Each row is a point on a tangle of strands that fork, close into loops and nearly touch. The rows are in no order.
(in the rows, 100 means zero)
Points whose rows are less than 50 apart are linked; no others are. Some points are linked to none.
Bifi: [ 93 130 132 102 117 108 105  96  62 118 106 135  97 106 122  81 101 109
 117 120  99  69  90  98  83  92]
kago: [118 130  90 116 108  90  97  95  97  77 103  87  89 102 111 102  89  77
  89 129 115 111 113  65 140  87]
duze: [ 85  65  63  67  73 117 112 107 131  78  85  99 109  80 100 111  85 103
  84  73  96 132 103 105 105  88]
Gof: [103  79 107 123  73 124 101  96 122  72 102 106 111 106  91 134  77  91
  71 105  93  83 122  96  96  63]
Fogu: [ 75  47  88  67  86  94 105 106  97 112  99  59 111  84  89  99  93  99
  94  75 111 127  79 104  98 107]
popu: [ 91 121 133  97 106 108 107 104  59 106 100 131 103  98 109  83  93 120
 124 116  87  80  97 101  91 104]
nimo: [114 122 133  90 113 100  96 114  82 122 123 124  87 113  90 114  93 106
 151  81  97 115  92 114  75 105]
memep: [ 90  81  93 110  85 103  83  86 101 109 101 116 112 101 108 101  98 124
  95  97  95  88 100 101  91 124]
nisov: [127 126 100 122 120  78  91  80 130  96  95 114 100 107  87  67  97 114
 104 103 113 109 118  78 113 104]
kizub: [115 100 101  95 110 110 118 118 102  89 105  83 101  97 101 102  97  88
  74 116  92  61 115  88 112  81]
mezi: [ 92  78  70  82  90  94  91  90  97  98 100  89 112  85 101  94  96 108
  95  83 100 109  97 102 101 120]
lil: [ 61 102 127  94  96 100 107 103  49 123 106  92  90  78  85  84 112 105
 116 100  96 111  83 137  85 109]
subo: [ 88 134  95  85 111 101 116  98  56  71  78  93  92  77 116  83  86  80
 110  95  95  95 104  97  98 102]
sezoz: [ 96  67 100 111  71 111 104 104 107 117  91 107 111 128 103 128 107 114
 106  84  85 126  88 118  59 124]
bivig: [121  88 101  75 109 115 132 144 123 105  99 110 101  96  82  99 121  98
  80 116  85  66 117 110  92  79]
Kasi: [ 74  89 136 110 109 102 102  89  58 101 107  70  94  88 120 101  83  86
  85 122  99  70  87  84  98  84]
fotal: [116 116 111 117 114  84  88  89 122 120 120 130 109 109 107  85 116 121
 113 109 112  92  93  85  94 121]
gal: [ 84 115 147  92  96 102 110 108  74 145 113 102 103  98 104 127 122 129
 141 104 110  98  81 132  85  96]
rak: [ 92 100  89 105  78 100  94  99  98  63 109  88  93  80 114 142  69  74
  85 106  88 114  90  76 144  72]
gula: [ 51  84  86 105  73 109  73  75  79  88  86  98 108  70 112 109  81  94
  88  76 102  94  92 126  90  86]
fal: [114  91 103 117  89  97  99 116 158  92  73 120 107 120  71  95 117 115
  79 117  91  94 133  93 112  91]
zuz: [ 62  59  93  78  88  88  92  98  87 114 104  60 106  68  91  86 101 100
  95  86 108 109  75 116  97 109]
zos: [103 100  95 127  77 106 123 107 150  89  70 102  95 102  92 109 104  88
  68  99 102 103 143 109  87  65]
geb: [ 80 108 112 107 119 105  78  75  80 133 114 117  99 109 128  86 116 113
  97 128 106  70  76  94 103  97]
Fafi: [ 95  70  81  79  94 105 114 104 114  95 104  76 111  82 104  93  91 109
  82  89  93  87 100  93 110  98]
Koz: [ 79 104  83 101  84  99  84  94  90  69  97  83  97  83 121 122  68  81
  87  96 103 104  89  74 135  85]
lubi: [ 99 105  64  91 104  81  70  79  92  96 102 102 102  90 101  88 104  96
 110  84 111 126  89 113 103 126]
Gudiv: [101  74  98 108  79 119  92 101 123  74 100 100 110 105  97 118  79 102
  76 106  90  80 117  89 115  75]
pasez: [ 95 115 124  99 105 118 120 106  54  75  84  97  97  94 108  95  79  92
  97 116  87  78 115  87 102  93]
Sez: [107 100 117 109 115  98  67 102 117 133 113  99  88 135 113 130 125 110
 138  85 107 111  61 114  95 119]
div: [ 63  60  90  94  79 102  69  84  80 118  92  92 104  92  89 113 113 107
  99  78  94 122  83 137  95 118]
duv: [ 98 111 127  96 112  92 105  95  96 144 121 115 113  97 123 111 125 126
 120 112 107  73  80 105  85 109]
Bur: [122 123  84  81 116  94 125 103  86  92 110  94  98  87  94  82  97  90
 113  86  96 108 108 107  85 112]
mip: [ 97 105 108 111 115  94  81  70  61 100 114  93  91 114 131  96  95  76
  94 144 108  97  88  68 102  86]
guku: [ 99 116 121  86 106 105 111 105  60  93  99 122 100  91  95  80  88 121
 127 102  81  95  99 106  96 112]
sosuk: [ 66  80  88 111  70 114  98  81  95  83  88  94 110  77 115 116  72  91
  85  67 103  85  97 117  77  75]
Bot: [ 68  68 106  94  95  99 107 101  93  94 104  60 107  68 106  86  80 101
  83  92 102  72  88  94 107  87]
fupek: [132 100 107 113 103  86 107 110 146 108 113 113 115 117  87  96 120 125
 111  99  96 112 101  86  97 125]
Manu: [124 118  73  94 105  85 109 112 139  82  89  94  85  97  93  85 107  88
  87 113 109  96 126  97 133  86]
sazu: [ 84  98 103 105 110 102  71  75  95 137 116 130 103 107 118  99 126 129
 107 110 100  91  77 113 103 116]
lovap: [112  66 100  67 107 113 123 138 129 103  99  96 101  90  91  98 110  96
  71 114  87  66 110 107  99  70]
Pati: [ 99  73  63  75  82 110 108 111 137  80  91  99 106  89  98 101  96 103
  82  90  93 114 113 100 115  93]
zino: [ 99 118  99  74 100 114 124 121  78  56  75  98  93  84  92  90  87  91
 102 107  74  90 122 100 121  90]
Dokez: [109 115  98 117 122  79  65  72 114 117 115 134  90 106 101  72 113 112
 120 102 112 126  92 101  93 115]
tigem: [ 94 120  77  81  99 100 122 120 103  73  94  75  85  78 116 109  90  63
  83  99  97  87 101  83 134  78]
Tur: [108  92 110 124  95 100  69 109 123 112  95 108  91 151 100 124 109 108
 135  80 100 128  71 113  82 127]
Gise: [ 82  57  89  96  71 108  92  93  98 109  91 100 111 105  98 119  99 112
 102  78  89 122  94 119  71 119]
Nul: [133 119 109 106 119 105 123 132 122 102 106 115 107 106  80  92 122 101
  84 118  97  64 118  94 100  89]
lile: [116 136 121 104 119 110 106 101  63  69  92 128  92 108 104  75  82  96
 118 117  90  91 110  83  98  94]
Noz: [ 84 108  83 121 101 114  67  63  81 114  93 136 101 102 106  96 123 105
  98  91 100 117  98 136  83 110]
Baga: [132  91  83  71 110 104 135 123 126 102 109  93  99 101  84  92 116  96
  94 100  93 105 114 104  96 103]
vub: [ 89  70  92  71  99 108 117 118 122  78  98  70  95  76 104 107  81  82
  76 100  92  75  95  97 128  54]
Deru: [109  97 112 118 115  94  56 103 122 122 109 107  82 141 100 116 115 101
 136  78 105 125  68 111  91 124]
Muvo: [132 125 115 106 123  88 119 106 110 116 126 121 101  99  96  82 109 107
 116  96 102  97 103  93  81 111]
Zezol: [111 103 134  79  91 102 119 128  81 113 107 118 110 107  79 114  92 135
 144  95  88 106  97 107 101 110]
reb: [132 126  74  91 117  86 119 107 130  87 100  93  89  92  88  74 108  92
 100 101 106 104 120  99 117  98]
taz: [102  98  98 104  96  93  99  97  90  70 117  80  94  75 122 137  83  71
  80 123  90 117  93  66 140  76]
Par: [ 93  99 107 129  85 105  80  81 108 109  98 136 116 117 109 100 101 123
  96 109 104  83 108  96  86 118]
vobos: [ 98  68  87  96  74 123 112 115 154  75  79 122 101  99  98 111  95  95
  71 101  91 104 126 118  93  65]
meru: [131 103 103 104 114  98 117 121 135 107 107 109 111 106  85  88 121 112
  87 112  97  76 115  86 104 104]
palam: [111  91 102 120  79 105 118 115 154  92  73 120 109 113  77  98 118 116
  79 107  85 113 136 107  85  93]
Povo: [ 94 114 110 118 114 101  72  73  97 122 115 130 103 121 121  84 111 111
 102 128 113  75  83  84 101 100]
zop: [ 82  81 140 111 102 108 117 105  71  93 108  64 100  81 106 106  77  88
  81 114  95  64  94  86 102  75]
zata: [ 89  79  84 106  77 109  89  89 106  87  93 105 113  95 105 101  84 112
  85  90  97  90 113  98  94 108]
Lesef: [128 110 120  80 103 110 125 126  89 104 114 121 103 106  77 106  97 118
 133  89  83 107 105 108  87 109]
pinun: [124  80  75  85  93  97 108 118 156  87  86 108  99 106  83  92 119 107
  84 111  93 114 124 106 114  98]
Godir: [ 82  71  80  86  92  93  76  86  84 116 101  93 105  95  98 101 105 109
 105  86  99 115  86 117  96 127]
rager: [120  87 103 100 106 109  99 116 117  88 112  85 103 104  95 114  98  90
  66 126  93  66 113  83 121  73]
Pifak: [109 126  98 102 121  96 103  87  76  94 105  96  96 100 117  77  90  84
  97 117 107  80 102  83  99 100]
bes: [ 71  95  80 106  86 102  67  73  77  83  91 101 105  90 121 101  79  96
  89  98 105  92  97  99 110 100]
Zud: [107 102 120 139  90 101  95 103 136  98  93 134 125 124  85 106 108 125
  85 116 106  81 120  75 103 108]
Luzog: [ 82 101 118  98 104 103 115  98  62  76  96  62  91  74 122 113  78  72
  87 107  97  86  97  78 109  76]
fev: [101  82  65  75  84 102 101 125 148  77  87 104  89  91 103 102  95  83
  79 109 100  97 116 104 135  71]
nad: [ 91  95  88  75  97 106 117 118 108  75  95  69  88  76 112 115  85  69
  82  98  92  83  94  87 133  64]
Luv: [ 90  76 109 115  73 106  89 101 102 127  96 114 111 127 108 135 118 123
 116  90  87 118  83 123  70 129]
kuv: [110 126 102 137  95  91  86  75 112  86  80 116 103 120  89  86  84 108
  93 113 119 111 133  80 116  90]
pivi: [113 108  81  95  95  95 101 120 119  75  99  82  83  94 104 119  95  68
  77 124  99  91 112  86 144  70]
fetek: [ 53 107 128  98  96 106 109  98  48  76  75  86  89  70 107  76  86  91
 104 109  97  90  99 106  96 101]
gav: [ 99  86  90 122  73 113 114  95 121  93  91 114 112 101 103 106  97 109
  83  82  95 100 121 110  63 104]
Bet: [121 109 106 126 102  90  95 100 142  93  80 115 107 116  74  89 106 115
  85 117 102  94 132  85 122  96]
Konot: [ 77 104 132  90 101 106 100 118  62 126  98  94  80 116  73 109 101 100
 143  78 109 113  75 137  93 107]
tizo: [119  67 100  78 107 109 124 125 120 118 100  77  98 139  94 113 104  99
 109  84 102 119  81  93  93 119]
Dafog: [133 119 111 119 126  72  95  92 133 112 116 117  97 104  86  72 107 115
 114  95 108 115 111  85  96 115]
Gife: [118  72  86  96  88 103 102 108 123  98  94  96 105 134  86 110 103 109
 109  84  95 138  95 100  88 129]
fosa: [126 127 112 101 112 112 118 123  82  73  97  95  88 102  95 110  96  71
  84 132  91  82 126  90 114  71]
Lus: [ 74  73  92 114  70 115  96  84 101  89  93 104 111  86 111 111  79 108
  84  77  94  84 107 113  75  91]
zegel: [107 105 108 137  79 110 106  96 131  87  81 115 106 116  85 109  98 105
  74 109 104  91 142  91  94  87]
siral: [ 64  95  69  79  86  89  75  92  83  87  86  80 107  62 115  96  89  93
  93  78 108 103  81  97 115 104]
rorol: [ 95 124  66  68 106  90 120 103  82  89  95  76 100  67 107  87  97  80
 100  81 103 106  92  97 102 108]
Kupa: [133 122 114 124 124  86  99 100 132  96  94 108 101 117  76  85 108 103
  84 127 110  86 124  74 126  87]
Nikur: [ 79  80 106  78 103  92 107 112  69 130  99  58  90 106  76 100 107  85
 115  77 115 113  73 127  85 112]
zatub: [119 125  75  97 122  84  99  84 105  92 109 100  97  91 105  71  98  94
 107  97 113 104 103  92 103 114]
givu: [113  90 113 119  94 108  99 116 139 102 104 121 127 115  93 109 115 124
  82 115  98  67 109  74 110 106]
kabaz: [105 113 131  98 107 120 110 118  61  70  85 115 102 103  95  93  83 108
 106 123  77  77 115  82 117  97]
niriv: [116 116 124 103 110 118 119 114  61  66  92  93  93  95 101 122  93  75
  88 133  82  93 124  83 110  73]
reso: [138 113 120  91 112 103 124 128 107 110 119 110  90 117  76 106 101  98
 134  79  93 116 106 104  77 108]
simoz: [135 140 111 120 129  89 108  99 110  92 103 101  94 110  90  75  99  89
  91 125 114  89 122  75 113  82]
pela: [136  86 110  89 113 103 124 131 134 116 108  86  98 145  93 116 110 102
 121  85 101 116  81  90  88 119]
Derub: [ 81  74 120 101  98 105 114 104  90  87 107  57 104  74 109  99  77  94
  81 101  95  66  90  86 112  74]
bulog: [ 94 127 133 107 115 103 104  94  74 131 114 126 108 108 127  94 111 111
 111 129 108  57  85  88  85  91]
rif: [125 109 114  97 123  94  99 116 101 121 118  93  79 128  91 110 102  86
 138  69 107 113  84 108  75 117]
kenar: [ 70  96  77  91 111 106  57  65  68 113  94 107 104  85 102  88 124 101
  93  94  96 115  79 128 118 111]
Gopo: [ 66 101 125 107 113 101  94  78  51  99  94  74  88  87 127  95  94  76
  90 124 104  82  85  90  99  84]
pem: [108  74 101 112  74 117 123 117 124 103  87 105 110 133  99 121 108 107
  94  87  85 141 100 109  55 117]
tadu: [103  57  88  84  81 119 102 120 154  82  87 116 107 101  95 104 100 108
  69 106  84  94 119 107 104  75]
Limed: [ 74 101  98 117 104 116  64  67  90 124 107 139 105 111 116  97 118 124
  97 113  98  89  88 111 101 109]
Totu: [ 76 111  73 103 111 110  54  58  74 103  95 122  98  97 116  80 113  99
  96 104 102 106  85 115 112 101]
kimam: [118 103 100  90 109 104 131 115 100 109 112  98 108  94  97  91 105 108
  92 101  90  73 110  94  93 106]
gato: [ 89 125  73 120  79  98  81  87  91  72  89 104  95  98 115 109  75  83
  90 100 119 114 108  81 127  95]
lafu: [ 46  89  92 108  84 105  58  70  71  87  85  91 101  77 118 104  83  93
  86  95 100  93  86 111 113  87]
bano: [ 93  97 125  88  89 105 133 120  71 121 108 100 108  84  92  92  97 121
 113  96  89  83 104 109  85 108]
tes: [100 127  85  75 100 107 134 125  87  67  85  85  87  80 105  98  91  72
  92 103  89  86 117  98 119  79]
Domo: [ 86 109 104  75  94 108 125 116  67  67  78  94  99  77  90  81  84 108
 108  98  78  99 117 100 111 103]
Sapi: [110 120 113 125 118  87  80  78 113 115 115 132 105 120 111  75 106 112
 106 123 117  84  93  75  99 105]
nutud: [111 107 114 139  79 106 104  95 125  86  86 107 102 113  76 125  94  89
  69 118 106 104 146  92 101  63]
Vur: [103 121  94  73 106 102 128 110  69  82  94  97 101  82  87  84  86 100
 114  90  82 103 110 108  94 108]
vatu: [ 71 103  80  93  91  92  83  90  83  77  90  74  99  72 126 103  77  81
  92  88 107  94  81  80 126  95]
kofe: [105 107 108 145  78 106 105  80 109  93 105  97 102 104 103 130  82  80
  70 104 116  95 129  92  79  70]
Pimuz: [107  96  95 106 108  87  73  85 108 124 116 115  99 115  97 103 114 113
 121  95 102 119  81 111  90 133]
Ror: [ 72  91 107 103 113 100  81  80  78 128 109 100 100  92 122  85 107 112
  93 115 101  70  80 102 105 107]
kunid: [ 63  59  97  88  87  93  96  96  93 105 106  68 108  65 102  84  91 109
  91  86 104  89  83 104 101 103]
nub: [113  91 116 123  81  98  92 118 128 111  95 110 109 148 100 129 110 122
 129  92  92 130  79 104  74 127]
Nom: [ 88 121  82 101 130  99  64  63  79 105 106 115  87 103 122  65 115  90
 101 115 109 100  77 101 108  96]
kiz: [126 125  96 101 115 102 118 112 102  80 102  88  92 100 100  96  99  75
  83 123 100  79 124  87 116  81]
sibuf: [114  99  96 112 103 100  92  96 109  96 110 102 111 108 105  93  94 106
  85 115 105  74 108  76 113 110]
zubi: [106  95 112 135  72 115  99  84 106  80 111 104 110 104  96 139  75  89
  71 113 101  98 126  92  91  66]
Kagu: [125 116 110 118 124  72  76  82 127 116 119 121  91 106  93  76 108 114
 124  92 109 132  98  94  88 119]
Gulor: [110  52  88  66 100 111 120 119 120 111  97  77 104 124  91 110  98 102
  97  85 101 129  90  95  98 116]
gan: [112 108  93 123  84 102  90  98 121  77  94 101  99 110  89 112  86  92
  77 121 107 102 133  83 131  82]
Ginev: [114  65  89  87  95 108  99 128 150  87  93 103 102 104  91 102 107  96
  70 122  93  75 117  99 116  75]
zav: [ 75 101 109 105 118  99  78  69  53 101 101  85  88 103 133  94 100  72
  91 135 105  91  79  82 104  84]
duni: [109  98  61  78 102  88 103  95 105  94 103  85 106  86 100  90  98  98
 100  85 105 113  97  96 104 120]
Kapaz: [ 61 102 127 100  97 102 116 100  55  75  83  65  90  69 115  96  81  76
  92 103  99  84  96  93  98  85]
gasis: [121  81  90 101  88  97 112 117 159  92  80 115 103 116  75  93 122 114
  89 108  87 130 125 108 100 104]
pifez: [121 119 125 105 125  86  82 102 117 134 134 116  87 116 107 112 119 103
 137  90 111 116  79 103  77 114]
suduv: [121 116 107  86 124  91 102 104  75 113 121 101  83 110  84  97  96  85
 136  71 100 120  90 117  73 114]
madem: [ 88  96 114  97 109  93  87  86  98 146 122 113 108  99 119 112 128 128
 115 111 102  86  72 111 100 116]
lubo: [117 107  76  97  96  88  97 121 140  82  88  94  82 100  91 101 105  75
  81 126 106  90 124  96 140  72]
Vasa: [ 98 110 114 130  96  94  78  79 119 114 104 145 112 117 105  93 111 128
 109 112 108  93  97  95  88 122]
Gez: [ 85 104  79  99 102  95  77  81  82  85  97  86 101  89 124  94  83  91
  91 105 110  90  97  85 118 106]
zonu: [101 118  70  92 123  81  69  71  86 102 108 108  95  86 107  76 108  90
 111  94 110 118  84 111 104 116]
veros: [ 91 121  82 134  70 105 109  91 106  83  93 100  93  94 109 125  77  74
  79  88 117 107 124  95 101  73]
rebe: [ 63 100 138  97  83 101 113 114  58 132 109  95  93  87  87  97 111 119
 127 106 101 106  83 137  92 109]
guva: [ 99 111 124 107 111  95 101  98  95 134 118 119 117 100 125  99 113 118
 105 119 107  59  87  89  92 106]
ginum: [ 86 117  77  68 108  83 106  94  64 100  92  71 101  67 102  86 102  82
 105  79 104 113  82 111  96 111]
Sobog: [112  98  73 102  98  81  78  82 101  96 100 108 103 103  89  95 103 103
 116  83 106 137  98 111  91 130]
guvi: [118 124 125  99 114 116 106 117  73  74  93 133 105 105  93  82  86 118
 116 119  77  81 110  83 114 102]
sifo: [105 111  98 134  73 103 113  99 132  90  80  96  91 106  86 125  94  81
  73 105 109 104 142 101 103  57]
mise: [ 81  98 118  87 110 103 100 113  67 135  97  73  82 116  78 105 109  85
 132  69 115 107  69 136  88 109]
tiru: [ 63  55  84  87  70 103  79  88  84 105  86  89 113  85  93 113  98 105
  95  68  96 124  90 129  82 107]
Kop: [107  69  69  62  98 105 121 112 123  92 102  80 105  86  97  96 104 100
  86  90  94 113 104 100 109 100]
turuz: [106 100  72 112  82  93  92  86 108  91  88 114 105 103  91  98 102 106
 107  79 104 135 113 113  79 124]
vil: [ 74 104  80  83 122  92  69  73  68 115 100  88  98  77 106  79 122  92
  96  94 100 112  75 121 111 112]
buge: [121  90  84  79 111  90 111 104 101 112 115  81  97 112  89 100 103  97
 113  80 101 118  88 102  88 125]
Nirev: [100  90  90  80 117  88  82  92  82 126 109  80  93 111  89 104 112  88
 118  78 108 118  72 120  93 124]
Von: [ 88 100 124  78  97 102 106 119  61 112  98  91  87 115  68 101  84 103
 144  77 100 118  85 124  92 114]
Geva: [ 85 105 132  95 108 102 102 103  83 152 116  86  91 107 101 126 130 114
 134  94 112 103  70 134  93 104]
bazab: [ 59 117 113  92 108 100 104  89  44  93  82  90  87  71 109  72 100  89
 105 103  96  94  91 117  90 102]
sir: [103 104 133  86  89 105 127 130  76 115 104 117 118  92  88 106 100 136
 127 101  85  88 102 108  96 106]
Ged: [ 99 117 102 107 121  95  82  76  75 103 108 104  94 110 126  79  97  89
  97 129 110  79  88  81  98  98]
rotun: [128 105 122 120 108  79  92 109 142 116 116 115 107 124  91 109 117 122
 128  95  99 129  90  88  89 129]
faf: [106 111 124  91 121 102  95 114  86 131 110  93  78 127  95 118 104  91
 146  67 109 104  76 121  79 109]
Fevug: [101 127  82  94 138  88  72  71  79 111 115 115  86  90 114  65 117  88
 112 100 106 114  81 112  93 103]
nudo: [ 86  77 118 104  84 100  80 103 110 136 101 102 109 127 111 142 124 131
 127  98  97 112  67 114  90 123]
lukek: [101  91  73 113  74 104 110  91 116  90  85 108 107  97 101 105 100 105
  90  78  99 122 120 114  67 111]
Gefo: [ 87 125  84 130  69 102  94  92  85  76  97 108  91  92 112 130  69  71
  87  99 112 124 111  85 118  78]
Nup: [122  87  69  73 103  97 119 120 146  92  98  97  95  96  88  88 115  94
  84 109  97 103 119 104 113  94]
divem: [109 113 122 143  90  93 103  95 137 101  83 135 118 120  85  93 111 129
  96 105  99 103 123  88  89 111]
Seb: [123  86 103 106 102 103 106 126 151 103 102 115 119 112  84  99 125 117
  78 116  93  76 115  84 108 104]
ditad: [ 94  70 123  95 103 109 112 106  98  78 111  55 102  79  99 118  76  88
  76 110  88  72  88  84 122  56]
Lopi: [125 119 112 100 124  84 101  96 101 129 130 118  96 101 104  95 112 109
 126  92 104 103  86 102  76 116]
tona: [ 92  86  98 100 103  94  90  89  93 119 112 100 110  95 114  89 101 118
  96 103  99  75  90  95  99 121]
bom: [140 105  99  82 112 101 137 122 113 109 116 100  98 110  77  98 112 100
 113  89  91 109 110 105  83 108]
Tano: [ 71  66  69  72  73 111 105 102 114  76  85  90 113  70 101 106  75 104
  87  66  98 116  92 100 113  83]
tatad: [101 128  74 118  99  87  75  76  95  80  92 110  94 103 114  82  83  91
  98 109 124 112 107  84 123 102]
bonug: [127 103 116 109 116  82  89 107 126 127 124 103  94 126 100 112 115 107
 133  88 106 119  79  96  82 127]
kam: [ 58  79  74  81  70  98  89  95  98  77  82  84 112  62 107 101  77 101
  91  67 102 107  79  98 115  90]
Vud: [ 95  97 113  89 124 101  89 112  85 136  99  79  78 128  93 111 112  86
 135  64 113 101  66 125  89 113]
Fala: [126  81 111 107  95  96 105 124 137 114 105  99 107 145  96 124 112 118
 123  92  98 124  78  89  91 126]
pefit: [ 87  89 115 104  96 100  77  90 109 142 112 116 109 111 114 132 133 134
 121 103  98 105  73 116  96 124]
nev: [110 126  88 125  89  92  94  90 118  78  80 104  93 111  91 100  86  95
  88 112 115 114 134  83 137  86]
bavog: [ 94  96 116  75  92 102 126 117  62 105 100  94 100  98  73  95  89 112
 128  86  87 115  99 117  91 112]
Gegi: [104 114 112 146  83 100 106  86 125  98  79 122 109 116  90  96  99 113
  85 102 109  99 135  93  80  98]
fup: [102 112  61  83 102  92 105  98 103  81  99  84 101  80 111  90  94  89
  93  90 107 101 102  89 118 108]
Zes: [121 101  88 115  94  90 102  92 137  88  86 115 104 109  79  85 107 120
 102  95  99 124 125  96 103 116]
Meso: [ 85 108  74 111 103 102  58  64  83 101  94 128  99  99 107  86 110 102
 103  97 105 115  98 124  96 111]
Bof: [ 98 103 126  99 117  98  84  96 105 149 118  91  96 118 116 137 135 117
 136  97 111 106  64 120  96 108]
Tem: [ 79 109  77  78 115  85  87  84  67 106  95  80 101  70 112  81 109  88
  99  92 104 101  80 111 102 113]
voso: [ 81  92 130  92  86  97 125 117  69 140 113  90 100  89  93 104 109 119
 122  98 103  94  85 122  83 108]
Mulo: [139 116 113 110 122  81 114 107 135 115 123 112 101 106  85  86 115 112
 114  92 102 110 104  90  89 114]
lak: [ 87  82  84 102  76 114  92  92 109  73  94  97 109  92 107 114  70 101
  83  90  97  87 109  91 115  86]
Ditet: [108 110  72  92  97 100 106 109 117  78  98  81  94  88 111  98  93  82
  81 105 103  89 112  84 131  90]
Gos: [114 132  80 114 112  86  95  87 100  79  99  92  93 102 112  85  87  83
  94 116 120 103 108  73 127  97]
Zut: [ 81 113  97 127 101 114  67  63  94 119 100 150 100 115 109  92 123 116
 101 108 102 105  95 121  82 108]
vupom: [114 125  95  84 124  88 104  93  73 107 117 102  90  92  93  84  99  90
 126  82  99 118  96 114  75 114]
far: [113 112  93 111 102  95 100  96  88  76 112  81  94  92 118 121  88  72
  80 130 103 109 107  64 135  82]
Naka: [ 96  53  84  68  92 101 108 106 105 109  98  70 109 104  90 106  94 105
  98  77 101 130  84 100  95 117]
Suziv: [105  73  93  72 102 111 129 121 116 102 105  82 106  85  97  92 101 100
  77  99  87  73 109 100 106  83]
Ludo: [ 85  64  91  76 102  94  87 104  85 125  93  61  97 115  84 105 107  85
 113  75 115 120  68 117  97 121]
tud: [ 99 105  91 139  78 104 112  85 123  90  98  87  96  94 111 125  85  74
  69  88 120  95 121  96  83  67]
zetub: [ 92 106 120  80 101  98 110 111  57 100 103 109  96  93  81  85  88 120
 135  95  80 113  94 116  97 118]
lera: [105  72  94 110  73 118 126 111 132  96  89 111 114 110  97 111 107 112
  81  88  82 125 116 108  62 105]
Vebon: [126 111 108  90 111 116 127 139 109  97  98 116 105 101  79  96 115 102
  86 117  84  63 124 104  95  83]
Kemo: [110 119 115 105 115 107 115 100  67  86 104  88  99 100 117  99  85  80
  89 123  99  77 110  77 101  88]
Gud: [104 110  86  78 127  85  88  90  71 116 112  84  91  90  93  90 109  80
 119  80 105 121  77 123  87 116]
Mazaf: [120 125 105 127 114  81  85  76 115  92  95 113 101 118  93  72  89 105
  98 118 121 103 117  69 120  92]
Tezo: [108 138 108 104 123 102 111  89  64  84 100 116  91 102 114  72  88  87
 112 111 100  87 104  91  86  94]
Bog: [101  85  89 111  75 118 126 114 155  84  76 112  99  99  98 105 105  94
  70  96  94 110 134 117  78  71]
divi: [ 92  70 105  87  95  92 101 103  96 138 116  88 107  99 101 108 112 120
 109  93 101  96  80 108  91 125]
gudi: [ 99 110 120  98 108 108 122 105  60  69  93  74  89  81 113 121  85  68
  87 118  88  93 110  79 111  75]
nuled: [120  97  98 112  98 103  92 105 121  79 104  92 100 108  91 113  94  90
  71 130 101  87 123  78 132  82]
borek: [ 70 113 111  84 110  95 104  92  47 110  95  92  89  74  98  75 106  97
 113  99  94 106  86 129  87 108]
tak: [123 130  75  78 113  95 130 110 102  85 103  91  93  82  95  82 103  84
 103  90  98 106 116 104 105  98]

A fork is a point with three links, a tip a point with one. Leave the first point through the second and follow the links. Name the first fork or tip that comes.
givu, Seb => vatu
reso, bom => simoz
fosa, kiz => Dafog
Gulor, tizo => gal
gato, Gefo => zata
Deru, Tur => Derub
sezoz, pem => Totu
bulog, Bifi => mise

A tip is a point with one link. Name the tips that can be reached along the links from each point below, in the order of the rows.
zuz => gal, ditad
lafu => Ginev
zino => vub
pifez => Dokez, simoz
